Points on a hilly landscape, in no order, each with its height.
A ball rolls from a point to the lowest of its 6 nearest points, and stops where none of them is lower. Distance is the straight distance between rows; heights are no part of it.
lupot: [ -1  22 -12  -1   0   1  23  14   1  15  23 -30  -2 -21 -30  27 -15  -2
  -9  20  -9   5]  (h 647)
losa: [ 38  -4  -3   1  -2  -8  -9 -32  -1  39 -11  12 -27   2  -2   6  -4  -2
   1   3 -17   6]  (h 299)
moge: [ -3  25  -3  17   2   3 -17   4  20  22 -41  19 -15  16  -7 -20   5  -4
  -1   2   7 -15]  (h 652)
dig: [ 31  -1  -5  10 -13   1 -18 -41  10  28 -44  14 -22  11 -18  -6  -4   3
  18   3 -18  10]  (h 492)
feka: [ 20  33 -16  17   2  -4   9 -10   5  29   8  -2 -20  -2  -8  14 -15  -7
   1  15   1   7]  (h 531)
domol: [-46   1  20 -18   8 -10   7  28  14 -15  -8 -17  30  -9  -6 -26  33  -1
 -12  -6   0 -32]  (h 285)
Ribur: [ 23 -22  -5 -21  -7   1   9 -26 -22 -23  -3  13 -48  11  12   0  27  11
 -36 -20  14 -32]  (h 412)
nubo: [ 27   8 -20  14  13  -7 -12 -20  17  66  -5 -19  -3 -11  -6   1 -23   4
  -2  25 -26  16]  (h 593)
gup: [  0 -35  31 -25 -26  18  27   7  10 -18   5  16  36  20  15  31  11  21
   6 -16  39   9]  (h 645)
zupat: [  2  16  -9  14  13 -11 -17   9   1   6  -5  20  -7  -3  -4 -19  -8   4
   1   5  14 -10]  (h 558)
Veruf: [ 31  18 -29   0 -14 -11  26 -16 -18  20  37  -2 -14  -2  16  13  -4 -22
 -20  -3   1  10]  (h 323)
Kerug: [ 12   2 -25  -2 -10 -22   8  -1 -12 -28  13  29 -16   7   6 -27   9 -14
  -9   5  27 -19]  (h 493)
rakur: [ 27 -12  -9 -24  -3  20 -13 -22 -16 -13  -6   3 -56  19  22 -13   6  23
 -23  -2  21 -27]  (h 450)
Dipi: [ 11  -3  -7   9   2 -16   7   5 -12  14   5  25 -13 -12  19   1  -5 -34
 -17 -16  -5   3]  (h 354)
gasid: [ 34  -7   4   7  -5  -5  -6 -56  -9  34 -18  -5 -15   0  17  18   4 -13
   7  -2 -36  23]  (h 303)
beg: [-22  11   4  31  15  -3 -17  20   5 -23   3  13  12   4   9 -13  -7   0
  22  -8  13   1]  (h 570)
libu: [-29  -1   6 -17  -3   1  21  19   8 -28  -3 -16  22 -10 -29 -13  27 -10
 -15  -8   4 -31]  (h 624)
diz: [ 17  34  -4  -6 -14  12 -27 -23  -2  27 -13   6 -32  12  38   3 -29 -11
   6  -5  10  -3]  (h 409)
vus: [ -8   5   9   2  16  10 -15   2  22  42 -19 -20  -6 -21 -23  12 -33   4
  -5  20 -19   2]  (h 269)
Dobe: [-45  13  20   2   6  19 -13  12   5 -11 -11 -12  19  -5 -15 -10   6  24
  13  -3  -4 -16]  (h 685)
Bas: [-11  36   0  31  18   7  -9   2  15  26  -6  -1 -11   4   5  18 -25 -13
  15   7   0  14]  (h 502)
sosaz: [-18 -25  28 -23 -18  15  19   2  -7 -31   3  -5  45  20   1  28  23  -1
  19 -21  18  22]  (h 606)
Bulep: [-18  19   2  18  21   0  -9   9   4  28  25 -41  20  -6  -4  25 -22   6
   0   9 -16  16]  (h 752)
pari: [-21 -31  20 -30  -2   2  19   8 -12 -36  -4  -8  52  18 -14  27  23 -16
  11 -31  11  25]  (h 667)
lupo: [  2   1 -17  15  -3   2  17  20  -3 -40  19  13   1  -2  -8  -6  14 -26
   5  15  37   8]  (h 522)
pupi: [-22   3   1  11   0  -5  30  20  13 -21   3   4   2   4 -10 -24  47 -20
 -16  13  22 -17]  (h 723)
fad: [ -7  -6  14   8 -22  23   2   4  10 -23  32 -25  13  -1   2  13 -14  34
  28  -2   3  14]  (h 432)
dezo: [  4  -7   8  22   2   6   8  11   8 -45  23  -7  13  12  18   4   5   5
  24   6  32  27]  (h 451)
Gam: [ 22 -26   9 -19  -5  -2   4 -20 -23   3  -5  21 -35  -6  24   3   8  -4
 -28 -23  -2 -15]  (h 399)
zuru: [ 15  -8  -1 -36   2  -1 -29   3 -22  30  -9  21 -15  -4  37 -15 -18   8
 -21  -8  -7  -9]  (h 427)
Kezud: [-15  32   1  25  13  11  -1   8   2 -16  30 -13   7   7   8  21 -13   3
  32   5   5  26]  (h 534)
Fomo: [-47  18   8  18   6   1  -9  25  22 -19  -7   2  12   9  -4 -25  27   1
  11   2  12 -16]  (h 699)
modil: [ 29 -22   1 -44  -5  23 -22 -33  -9  17 -23  -4 -33  11  27  -2  -7  21
  -5   1 -18  -2]  (h 387)
topet: [-44   0  28  10  -5  22   8  12   0 -30  17  -7  25   8   6  21   3   4
  26  -6   4  26]  (h 342)
semu: [  1  14  -8  19  -1   3  20  18  -4  -4   8   4 -19  -5 -17   4   2 -20
  -3  11  11   9]  (h 561)
rog: [ 16 -31 -15 -10   9 -30  19  10  -7  14 -11  26 -19  -4 -23 -25  25  13
 -39  10  -2 -28]  (h 400)
buk: [  5   4  -6   9  -8 -16  19  -6   6   3 -16  21 -33  12 -31 -15  39   1
 -31  15  12 -23]  (h 657)
dedel: [ 15   2  -2   2  -3  -3  15  20  -3 -36  35 -26  10  -5  -8   6  -1   5
  12  23  27  20]  (h 514)
tav: [-12 -20  25  13  -6  16   6  21   2 -24  28 -14  22  15  23  23   3  11
  23  -7   5  38]  (h 102)
mek: [-55   4  13   6  10  13  10  25  11 -13 -10 -12  21  -1  -9  -3  37 -20
 -12  -7  -1  -9]  (h 617)
fedi: [-27  20   3 -11 -13  17  21  -8  -8 -27  15 -12  39   8 -32  37 -10 -15
  26 -18  -9   8]  (h 664)
vumi: [-13 -28  34  -7 -30  28  12   5  15 -20  19  -3  30  10  11  26   0  22
  28 -12  17  22]  (h 434)
bagoz: [-26  20  -6  10  -6  12  25  19  14 -32  -2   1  -6   4 -21 -13  30 -18
 -10  19  28 -12]  (h 653)
Duti: [-52   5  22   1  14  17 -12  12  -3  -3   0 -11  22 -14  -7  18 -15   5
   8  -8 -14   0]  (h 673)
Vufom: [-19  15  -2  29  11  -1   4  26   5  -3  -7  23  -2   1   6 -17  14 -19
  -8  -8   8  -5]  (h 663)
Muzus: [ 22 -21  -6 -41  -5  28 -36  -7 -13  36 -26   2 -17  12  53 -21 -22  15
  -3  13 -21  11]  (h 431)
sar: [ 34  -4 -29 -15   3 -23  -3  -7 -21  -5  17  25 -22  -5   0 -18 -18   7
 -18   6  12 -28]  (h 479)
Zufit: [-23  -3   3  10  15 -22 -24  33   1 -14 -11   2  13  -6  -7 -34  14  21
   0   6   3 -19]  (h 713)
buda: [-22   6   8  10  -5   0 -13  16  13 -38   9  -9  15  12  -4 -27  21  26
  20  10  26 -18]  (h 686)
vovus: [-33  32   7  26  23  14 -36  16  17  18 -41  21   4  26   0 -12  -9   2
  25  -1   2 -10]  (h 674)
kasub: [ 30 -15  -4 -17 -15  12 -28 -47   1  15 -46   5 -16  10  12  -5  -2   3
  12  -5 -37  21]  (h 292)
vinon: [ 49   5 -12  -1   0 -17   9 -20   6  41  14   0 -33  -2 -24   6 -10  11
  -9  17 -10   4]  (h 445)
Kiz: [-28  -1   3 -23  -6  19  28  13  -3 -37   2 -14  36   0 -30  29   7 -24
   6 -19   8   6]  (h 672)
refud: [  7 -10   2   1   0 -15 -10  -4 -10  23 -26  33 -15   2  15 -10  10  -9
 -26 -16  -7 -10]  (h 414)
Bulad: [  0  26 -10  26   8 -10 -16   6   1 -18  13   8  -3  -2   8  -5 -16   5
  20   2  14   2]  (h 571)
fided: [-24  -7  16 -24  -2 -14  29  -4  19 -32   3 -12  54   4 -36  -8  30  -8
  -2 -26  -2 -41]  (h 756)
Pida: [-43 -20  22  16   4  18   4  20   8 -38  -2   5  31  21  17  -5  33  -5
  16  -4  24  21]  (h 666)
dage: [ 39 -10 -13  -8  -3 -12  17 -17 -14  18  15  18 -31  -6  -6   6   2  -2
 -20  -4  -7 -14]  (h 320)
mubu: [ 30  10 -14  25   1  -6  12 -28  -1  56   5 -19  -9   6  -1  22  -4 -14
 -11   6 -19  21]  (h 420)
lisir: [-42  24  28   5 -12  24 -15  -9   4 -30  17  -6  18   5  -6  20 -14  29
  35 -12  -2   2]  (h 480)
guf: [-40   8  18   0 -13  18   8   7  10 -43   6 -11  25   6 -16  -2  16  12
  17  -2  15 -15]  (h 784)
Pigi: [  2  36 -12  17   2  -9 -29  10   3   6 -14  17  -9   6   5 -16 -28  -3
  13   9  19 -16]  (h 598)
zuvad: [-21  -4   5   3  16  -5   6  23  -1  24  -3 -25  13 -26 -17  22 -14  -6
 -11   8 -25   6]  (h 526)
lut: [ 26  10 -21  -7  12 -31   6   0 -12  18  33   8  -8 -15  13  -7 -20 -11
 -18  -1  -5  -1]  (h 377)
gena: [-39   8  16  19  -4  13 -22  16  14 -25   7  -4  15   6  -2 -13   6  41
  30  -9   7   2]  (h 582)
Fep: [  0   2  -9  23   7  -2  28  20  -9  32  11 -23  -6  -1  -1  35  -2 -26
 -24   2 -32  30]  (h 553)
gopu: [-19   1  -5  24   3 -13   4  19   9 -41   2  12  11  12  18 -32  30 -18
  -1  -2  24  -5]  (h 648)
Zibof: [ -1  -1 -19   0  -1 -19  11   5  -2 -13   6  30 -17   5   2 -31  17 -15
 -22   4  15 -27]  (h 406)
tari: [  8   4  -2  35   8  -4   6 -14   8  54 -16 -16   2   2   7  30  -5 -22
  -9   1 -36  26]  (h 490)
Deni: [ 26   1 -12   8 -13  -7  42  -3 -12  -1  13   9 -37  -2 -30  20  11 -12
 -19  19   3   5]  (h 356)
lazan: [ -1  10   1  27  15  -9   2   3   3  33  -6   6  -5  -7  15  22 -15 -28
  -6  -3 -26   9]  (h 489)
gapeb: [  0   9  -5   1 -10  -2  -6  -1 -14   4  -5  22 -19  -6  30  -4 -13 -26
  -9 -14   7  -7]  (h 384)
dugob: [  0   2 -17   1   2 -19   7  20  -7 -14  10   7  -7  -5 -21 -35  17   1
  -9  24  20 -21]  (h 557)
Kanab: [ 20  -3   8 -19  -8  27 -25 -25 -15  19 -13   1 -43  11  36   0  -8  16
 -10  -1   0   4]  (h 402)
Rizuf: [ 38  -8 -17 -45 -13  29 -28 -17  -8  27 -26  13 -18  19  29 -18 -23  15
   8  13 -17  -8]  (h 413)
Tus: [ 26 -13 -31  -2   8 -33  20  13 -19  12  47  -7   0 -16   2   1  -5 -21
 -27   9 -11  16]  (h 364)
guzoz: [-43   7  16  15  14   5 -42  18   6  -1 -13   2  16   2   3 -12 -12  38
  28 -10 -14  -6]  (h 631)
sakez: [ 24  -7 -11 -38  -4   0 -19  -3 -17  14 -19  26 -23  13  28 -19  -6  10
 -16  -7   5 -20]  (h 446)
Sunoz: [ 13  37 -21  18   1  -9   8  -2  -4 -15  32   7  -3   5  20   4 -16 -22
  10  -2  11  15]  (h 500)
Bul: [-44   1  15 -24  -7  10  35  12  15 -30  -9 -19  36   8 -20   5  35 -33
 -11 -10   4 -19]  (h 733)
reb: [-22   4   4  -5  -4  24  15  25  -5 -37   7 -15  21   4 -12  22  18 -21
  10  10  17  18]  (h 650)
Nomug: [  7 -13   6  12  -3 -14  17   0   0  14 -22  20 -20  -5 -18  -9  34  -1
 -22  -2  -6  -7]  (h 506)
Zeni: [ 20  13 -22  -9   4 -16 -25  -2 -12  13 -14  30 -22  12   0 -21 -17  13
   1   7  10 -20]  (h 515)
pifo: [-35   6  13   9   5  35 -12  -7  28  31 -38 -18   5  -6 -26  22 -19  -5
  12   7 -17  -5]  (h 613)
kimo: [ 38 -29  -2  -9   7 -16  -4 -20   6  33 -20  17 -22  -8  -7  -3  -2   6
 -14   3 -26  -1]  (h 203)
Sogof: [-41  21  13  -5   0  28   1   9   8 -16  -6 -14  18  -4 -25   8   0   2
   8  -5   9 -19]  (h 695)
Sif: [-54   2  16   5   3  22   2  12  -5  -3  19 -24  29  11   2  40 -10  -9
  21  -4 -29  31]  (h 478)
vezen: [ 20   0 -15  -9   1 -21  10  -9 -25  -3  43  -1  -8 -13  41 -13  -9 -27
 -20  -7  -2   7]  (h 350)
sofu: [ 37 -12  -1  -6   1 -14  12 -34 -14  40   6  -5 -26  -6  24  19   0 -15
 -22 -12 -26  15]  (h 352)
suru: [ 26  26  -9 -19 -16  14  -7 -33 -13  21   3   6 -47   0  29   8 -16   2
  -8  -2  11  -4]  (h 411)
lesa: [-26  15  13  17   2  11 -32   8   9  -1  14 -22   8  -6   8   6 -25  41
  33  -2 -10  13]  (h 559)
Kas: [-30  12  15 -25  -9 -13  16   3  27 -40   3 -27  30   3 -30 -15  27   9
   3  -8  11 -45]  (h 637)
faf: [-20 -15  29  -3 -29  12  10 -14   2  -7  20  -4  45   3  -1  29 -11  12
  26 -27 -25  12]  (h 687)
pelav: [ 38 -16 -13   4  12 -15   0 -35   6  60  -3 -10  -7 -11  12   4  -8  -1
 -18   8 -42  14]  (h 426)
tamo: [ 10   8   2  20   6  -1  -1  -8   3  27 -32  15 -20   4  -1   8  -2 -18
  -2  -4  -9   2]  (h 527)
vepo: [ 28 -24 -18  -7   7 -44   2  13 -25 -13  43  12   6 -18  20 -21  -6  -4
 -10   2  -1   9]  (h 376)
Muror: [-22  -3   1  14  10   1  14  31  -3  -3   1 -13   3 -21 -12  14  -4 -21
  -6   7  -8  17]  (h 422)
Niz: [ -1  21  -4  21  15  -5 -16   7   4  16 -12  21  -4  -2  19   5 -19 -23
   5  -9  -3   0]  (h 435)
buza: [ 26  -1  -9 -26   9  -7 -31 -10 -13  37 -14  15  -9  -1  37 -17 -29   0
  -7   0 -11  -3]  (h 448)
tuki: [  2 -41  37 -21 -21  11  17   8  -3 -21  15 -15  44   8   5  32   3  16
  13 -25  15  18]  (h 634)
Tefa: [-18  19   2  14   2  26  11  12   5  12 -24 -11 -11 -10 -28  30  -1 -12
  -2  10  -1   3]  (h 618)
potak: [ -5   9   0 -20  -8  -2  17  12   2 -20   2 -24  12 -22 -39 -15  11  -1
 -14  16  13 -31]  (h 804)
Masi: [ 20  -9 -11  -6   0 -12  16  23 -18  -7  26 -10  -7 -28 -30  -6   1  -3
 -13  20   1   0]  (h 417)
nomok: [ 39 -32  -3  -5  11 -20  12 -22 -10  17 -18  21 -33  -2 -24  -6  27  17
 -27  -5  -8 -15]  (h 341)
Sagud: [ 37  -6  -8 -23 -14  11 -28 -43   9  41 -16 -11 -27   8  27  -5 -19  12
   7   1 -26   9]  (h 374)
gez: [-16  13   0  25  10   2   7  20  -1 -24  26  -8  12   8  13  12  -8 -14
  16  -3   3  30]  (h 475)
Zimu: [  1  12 -16   5   7  -2   1  13   1  10   3  -4 -14 -15 -22  -7 -10  -2
  -3  18   7  -3]  (h 429)
gutos: [ 43   5 -30 -10 -11 -14  19 -10 -17 -36  45  13   1   2  22   0  -4 -32
  -3  19  41  18]  (h 495)
mekap: [ 50 -23 -11 -23   3  -2 -15 -42  10  29 -22  12 -23   9  -7  -8  -3  13
  11   2 -34  12]  (h 78)
bor: [ 43 -37 -11 -28   5 -12 -15 -48   6  28 -27   6  -3   0   4 -16  -9  17
   3  -4 -60  17]  (h 266)
Pumed: [-37  29   7  10  20  13 -34  14  16  13 -39  -6  10  11 -15 -15  -5  21
  15  16   7 -15]  (h 715)
sina: [-28  20   4 -17  -6   4   3   2  17 -14  -8 -20  18  -9 -38  -9   8   9
  -4  -4   8 -36]  (h 778)
nisa: [-16  35   2  21   3  29   7 -11  15  28  -6 -30  -2   1 -22  49 -22  -6
   1  19 -14  12]  (h 649)
loror: [  8 -15   4 -20  -3  10  -7  -7 -26  17   4   7 -44  -5  51  -7   1  -3
 -33 -17   1   0]  (h 410)
Mur: [-38   9  19  15  11  28   5  16  11  22 -21 -17  -1  -8 -16  34  -9 -17
  -6  -9 -21   7]  (h 689)
big: [ 61 -30 -19 -36  -2   8 -10 -40  -3   9 -30   5 -20  11   0 -12  -3  32
   6   2 -32 -10]  (h 290)
dobis: [ 29  24 -26  -3  -3 -32 -13  -8 -12   2  28   7 -11  -5  17 -18 -26   3
   1   4  12  -4]  (h 447)
Riz: [ 23 -14 -16   0   2 -24  15  10 -20 -35  32  12   8  -2  18  -6   0 -38
  -2   3  20  20]  (h 415)
Lamil: [ 18 -29   9 -26   0  11 -26 -23 -10  17 -29  12 -37   0  41 -10   1  10
 -12  -8 -18   9]  (h 404)
rud: [-21  10   6  23   7  14 -10   8  18  29 -46   6  -9   5 -18 -12   8  -4
  -5  11  -6  -9]  (h 748)
Lazez: [-14   4   1 -31 -12   8  27 -10  -1 -43   6   1  43  22 -35  39  13 -18
  25 -19  16  10]  (h 704)
tivi: [-49  13  12  15   9  -5 -26  26  15 -25 -12  -6  17   9  -4 -30  11  31
  15   0  11 -11]  (h 641)
ramuk: [  8 -30  17   2 -16   1  11  19   2 -45  19 -22  16 -11  -5   2   9  17
  12   4  25   9]  (h 668)
zun: [-10   0  -1   5  16 -13   0  23  -4   3  15 -11   3 -23 -13   0  -9   1
  -3  10   1  -7]  (h 130)
kabok: [-40   8  12 -15   0  12   7   3   8   2 -18 -13  28 -12 -35   5   7  -3
  -7 -13  -8 -29]  (h 829)
Zuk: [ 38  22 -27 -19   5 -22 -33 -24  -4  44   9   1  -6   7  20  -9 -33  14
  -2  13  -3  -8]  (h 494)
Dafu: [ 15 -27   9  14   7  -6  -2  -2  16  38 -43  12 -10  -8 -15  -9   0  -1
  -7  10 -27  18]  (h 419)
fab: [ 27  -5 -21   6  -4 -30   5   4 -11 -35  47  10  -2 -13   5 -20  -6  -2
   3  17  28   3]  (h 481)
kofo: [ 30 -31   0 -12   2  -5 -15 -49   0  15 -34   8 -13  -6   0  -4   6   1
   9  -7 -43  17]  (h 197)
pev: [ 36  -5 -10  -8  -4   0 -10 -21   8  22 -25  19 -26   6 -22 -20   2  18
   0  10  -1  -5]  (h 473)
pidut: [  0 -39  15 -24  -2  -2  16  26  -8 -39  19 -30  42 -14  -9  19   7  -8
   0  -8   0  11]  (h 705)
vut: [-10  18   3  30   6  12   1  -5  17  42 -11 -21  -4   0  -7  35 -12 -14
   0  14 -25  21]  (h 568)
nubi: [-25  15  20  -3 -30  10   5 -24   4 -12  19  -3  35   9 -10  28 -19  23
  36 -22 -16   5]  (h 574)
Ritaz: [-36   5  20 -12   4  10  -8  -5  -1   5   0 -14  32 -18 -25  25 -20   4
   9 -15 -21  -9]  (h 744)
Zuleg: [-16 -32  38 -12 -30  17  14  -8  17 -25   5   9  44   8  -3   2  13  26
  15 -25  16  -7]  (h 627)
Zut: [  3  -1  -8  10  16 -21  -9  17  -6  29  -3  20  -1 -14   5  -3 -15 -11
 -10   0 -11   1]  (h 418)
sopam: [-38  31   4 -10  -7  25  26  12  18 -20 -16 -14  10  -3 -31   2  20 -12
  -6   1  18 -22]  (h 742)
Lufel: [-13 -29  13  22  10  -4   5  26   5 -42  17   3  23   6  15  -6  18 -10
  10   0  22  20]  (h 597)
veg: [  6  35 -10  10   8   1 -38  11   3  16 -44  23  -2  26  -7 -27 -16   8
  16  10  13 -15]  (h 630)
fasos: [ 13  -5   4   1 -10   2 -13 -40  -6  52 -14 -11 -18  -6  44  16 -12 -18
 -12 -11 -28  22]  (h 355)
guvi: [-37  15  14  -2   2   3  -3  23  15  -1 -15  -9   9   2 -18 -24  21   7
  -8   6   3 -25]  (h 635)
Robad: [ -1 -13  25 -12 -30  15  26 -28  17 -34   7  12  45  18 -17  24  12  20
  30 -21  28  -2]  (h 717)
subo: [-13 -20  -2  11  13 -14   9  30  -5 -11  14   0   7 -23  -9 -21   2 -10
 -13   7  -3   3]  (h 383)
dul: [ 10  -9 -17  11   3 -15  25  16 -15 -24  32   4   1  -9  -5  -4   5 -21
  -7  17  23  14]  (h 444)
lusi: [ 19  11  -4  21  -5  -1   3 -18  19  41 -17  -9 -28 -10 -26  17 -13  -4
  -1  24  -9  18]  (h 578)
zomed: [ 19   9 -19   2   4 -15  -2   3 -11 -11  16  26 -15  -5   5 -18  -6 -11
   0  -2  19  -9]  (h 453)
dilat: [-41   7  12  35  26  16 -21  18  18  31 -50  11   6  10   1  -4   0 -11
   1  -1 -14  -2]  (h 716)
Kudep: [-53   3  19   8  25  13 -25  20   5  10 -25  -4  22  -9  -9 -11  -1  14
   2  -5 -15 -11]  (h 688)
nakeg: [ 38  -9 -23  -6 -12 -13  36  -6 -18  -6  28  25 -33  -4  -8  12   8 -15
 -25   0   3  -4]  (h 275)
Govop: [-28 -25  19  -2  -2  -2   7  21   7 -35   4 -21  35 -14  -7 -21  26   3
  -2  -4   6 -11]  (h 620)
Lani: [ 18 -33 -20 -13   2 -23  23   0 -19   1  13  35 -20  -8   0 -12  12 -13
 -38 -12   2 -19]  (h 317)
feze: [  8  42 -26  21   8 -13 -14 -18  -5  22  31 -14   7  -5  34  -1 -27  -8
  -6  -8  -2  11]  (h 430)
Vofas: [ 24  -6 -14 -17   9 -34 -24   1 -18  12   8  17  -2 -16  21 -27 -23   2
  -8   0  -3 -16]  (h 428)
kunub: [ 10 -33  10  -5   1  -5  15  27 -12 -40  29 -26  22 -11   1  16   9  -3
   5   8  18  31]  (h 628)
zonuz: [ 12   1  -5 -10   0   5 -33 -12  -4  34 -41  24  -7   3  28 -12 -18  -5
  -3 -11 -13   1]  (h 468)
katag: [  1  14  -5  17  22 -18 -25  15   5  15  -2  -3   4 -11  -8  -6 -21  16
   7  13  -4   1]  (h 433)
didi: [-37  25  15  24  -5  18 -13  -3   1  -7  31 -15  15  18  15  25 -10  26
  42   0 -10  27]  (h 535)
gop: [ -5 -26  30   0 -16  25  16  12  16 -45  11 -12  20  10   6   5  16  20
  17   2  50  10]  (h 541)
Nir: [-31  -3  13  -1  11   4 -12  21   6  -4  -4 -10  21 -20 -14   2 -14  13
   3  -4 -14  -8]  (h 523)
gekes: [ 35 -11   0 -20  -4  -1  -9 -40  -3  36 -11  -5 -24   0  27   5 -12   0
  -8 -10 -27   5]  (h 357)
Dab: [ 21  26  -8  -3  -7   8  -8 -38 -10  47   9 -11 -20   0  41   6 -19 -21
 -21  -3  -3   4]  (h 381)
Vepim: [ 21 -17  -9  -5  -7 -10  20  -2  -5  17  -1  13 -34 -11 -46  -9  15  12
 -25  23   5 -14]  (h 552)
Kadub: [ 14  28 -24  22  12 -18 -16 -10   3  29  18 -11   0   1  13   3 -29  -1
   2  14  -3   7]  (h 462)
sorar: [-14  -2  11  -1 -19   2   5  11  13 -49  14 -19  18  -4 -11 -17  18  33
  10   8  33 -20]  (h 774)
Mafo: [  2  -9   1 -15  -9  15  25  15   0 -58  15 -24  28   2 -17  16  12  -5
  12   7  35  10]  (h 646)
gudi: [ 20  -2  -4   0   5  -3 -16 -13   8  29 -32  22 -14   4   7 -13  -2   1
  -5  -2  -7  -4]  (h 425)
Bise: [-12  -8   1 -11  -1   8  22  26 -10 -33  11 -21  12 -13 -26  13   6 -18
  -3   5   5   7]  (h 581)
Vovi: [ 13 -14   3   3  11   9 -17   3  27  41 -52   5  -1  -2 -22 -18  -4  10
   7  18 -25   7]  (h 623)
liv: [-11 -11   9 -23 -12  11  19  -1  -2 -46   9 -18  42   0 -27  25   0  -6
  16 -21   7  -1]  (h 727)
ribu: [ 32 -16 -13 -21  -7 -15  -2 -18 -10   9 -23  27 -29  13   0 -15  12  15
 -23  -6   0 -29]  (h 437)
vanun: [-37  21   5  30  21   5  -5  23  21   5 -27  17   1  19  10 -22  19 -15
   0 -11   7 -16]  (h 726)
zuf: [ -2  -5  19   2 -15  26  12   0   6 -38  28 -19  18   4   8  24  -5  25
  26   1  24  20]  (h 153)
ket: [ -2  19  -8  24  -2  -3   6   3   7  12 -22  21 -24   7 -19 -11  16 -12
  -9  10  11 -14]  (h 675)
duzo: [ 19  20 -21   5   8 -29 -14  -7 -16  19  33  -3   3 -12  33  -9 -22  -6
  -7  -1  -6   5]  (h 389)
Nipu: [ 39 -11  -3 -34  -6  35 -31 -32 -14  -3 -26 -13 -40  26  24  -8  -5  34
  14  10 -16   2]  (h 390)
giki: [ 32   3 -19  -3 -10  -8  17 -26 -14  -5   5  27 -38   5  -6  -5   7  -4
 -16  -3  15 -20]  (h 372)
Fut: [ 34 -18   7 -28   6   8 -18 -56 -12  -7 -29  -5 -31   9   3   0  20  13
   9  -7 -17   0]  (h 322)
Div: [ -2  38 -15  21  14 -10 -18 -14  -1  26  13  -6  11   4  48   9 -31 -18
   4 -14  -5  11]  (h 457)
Kile: [-31 -15  25  23   2  11  -5  17   7  -7  32 -11  17   7  26  13  -7  28
  26 -10 -19  18]  (h 388)
volun: [  1   9 -14   3 -12  12  32  11   2 -10  -1  -9 -22  -9 -40  11  15  -9
 -22  12  15  -2]  (h 516)
zire: [ 20 -41  11 -25   6  -4 -10 -36 -20  -4 -24   4 -31  -2  22   2  31  17
 -31 -22 -10 -17]  (h 385)
Zusib: [ -2   9 -20   7 -13 -12  28  -5  -3 -21   3  27 -32  14 -10 -18  35  -9
 -17  11  26 -21]  (h 536)
fiku: [ 12 -14   8  17   3 -10   0  24   9 -21  37 -25  15 -11  15  -1  -9  18
  17   7  -2  17]  (h 297)
pofon: [-15 -15  -5   7  -5 -31  -8  32   6 -35   8   0   9  -2   3 -49  26  11
  -2  12  22 -23]  (h 694)
Lok: [ 24 -10 -10   8  -6 -20  28  10 -17   5  15  17 -25  -8   1   8   5 -24
 -19  -3  -9  14]  (h 316)
mifer: [-24  10  14  -1   0  15   5  16   2 -29  14 -24  18 -13 -10  21  -7   5
  21  -2   5   9]  (h 524)
lol: [ -2  23 -15  18  21 -25 -16   9   1  15  20  -4   9  -8  14   4 -24   0
   6   5 -10   9]  (h 461)
tof: [-41 -22  32   0  -7  12  -5  13   0 -22   5 -12  38  -7  -4  -5  10  24
  15 -24 -13  -7]  (h 769)
lilem: [  2 -12  -6  -4   4   4  23  28  -6 -41  20 -21  16   2   3  19   9 -15
   9  12  23  37]  (h 599)
nis: [ 24  11  -8  -3 -11   5 -15 -14   2  23 -38  26 -20  21  -2 -21  -5   3
   4  10   6 -13]  (h 532)
lel: [-23 -12  22 -15 -11   6  10  -8   2 -31   6  -7  49  -7 -24   6   5  12
  20 -29  -3 -17]  (h 772)
zugi: [ 14  -2 -15  12   9 -24  11  15  -9   4  27   4  -1 -14  13  -3  -6 -23
  -6   3  -6  13]  (h 363)
moda: [ 16 -11 -27 -24  -2 -16 -10  -3 -14  -7   0  36 -13  10  10 -34   3   7
 -23  -1  17 -38]  (h 477)

For each start below, name the point where the ball stops.
buda => tav
tivi => tav
diz => mekap
nisa => nakeg
lazan => nakeg
zomed => nakeg
vovus => mekap
zuru => mekap
loror => nakeg
Muzus => mekap
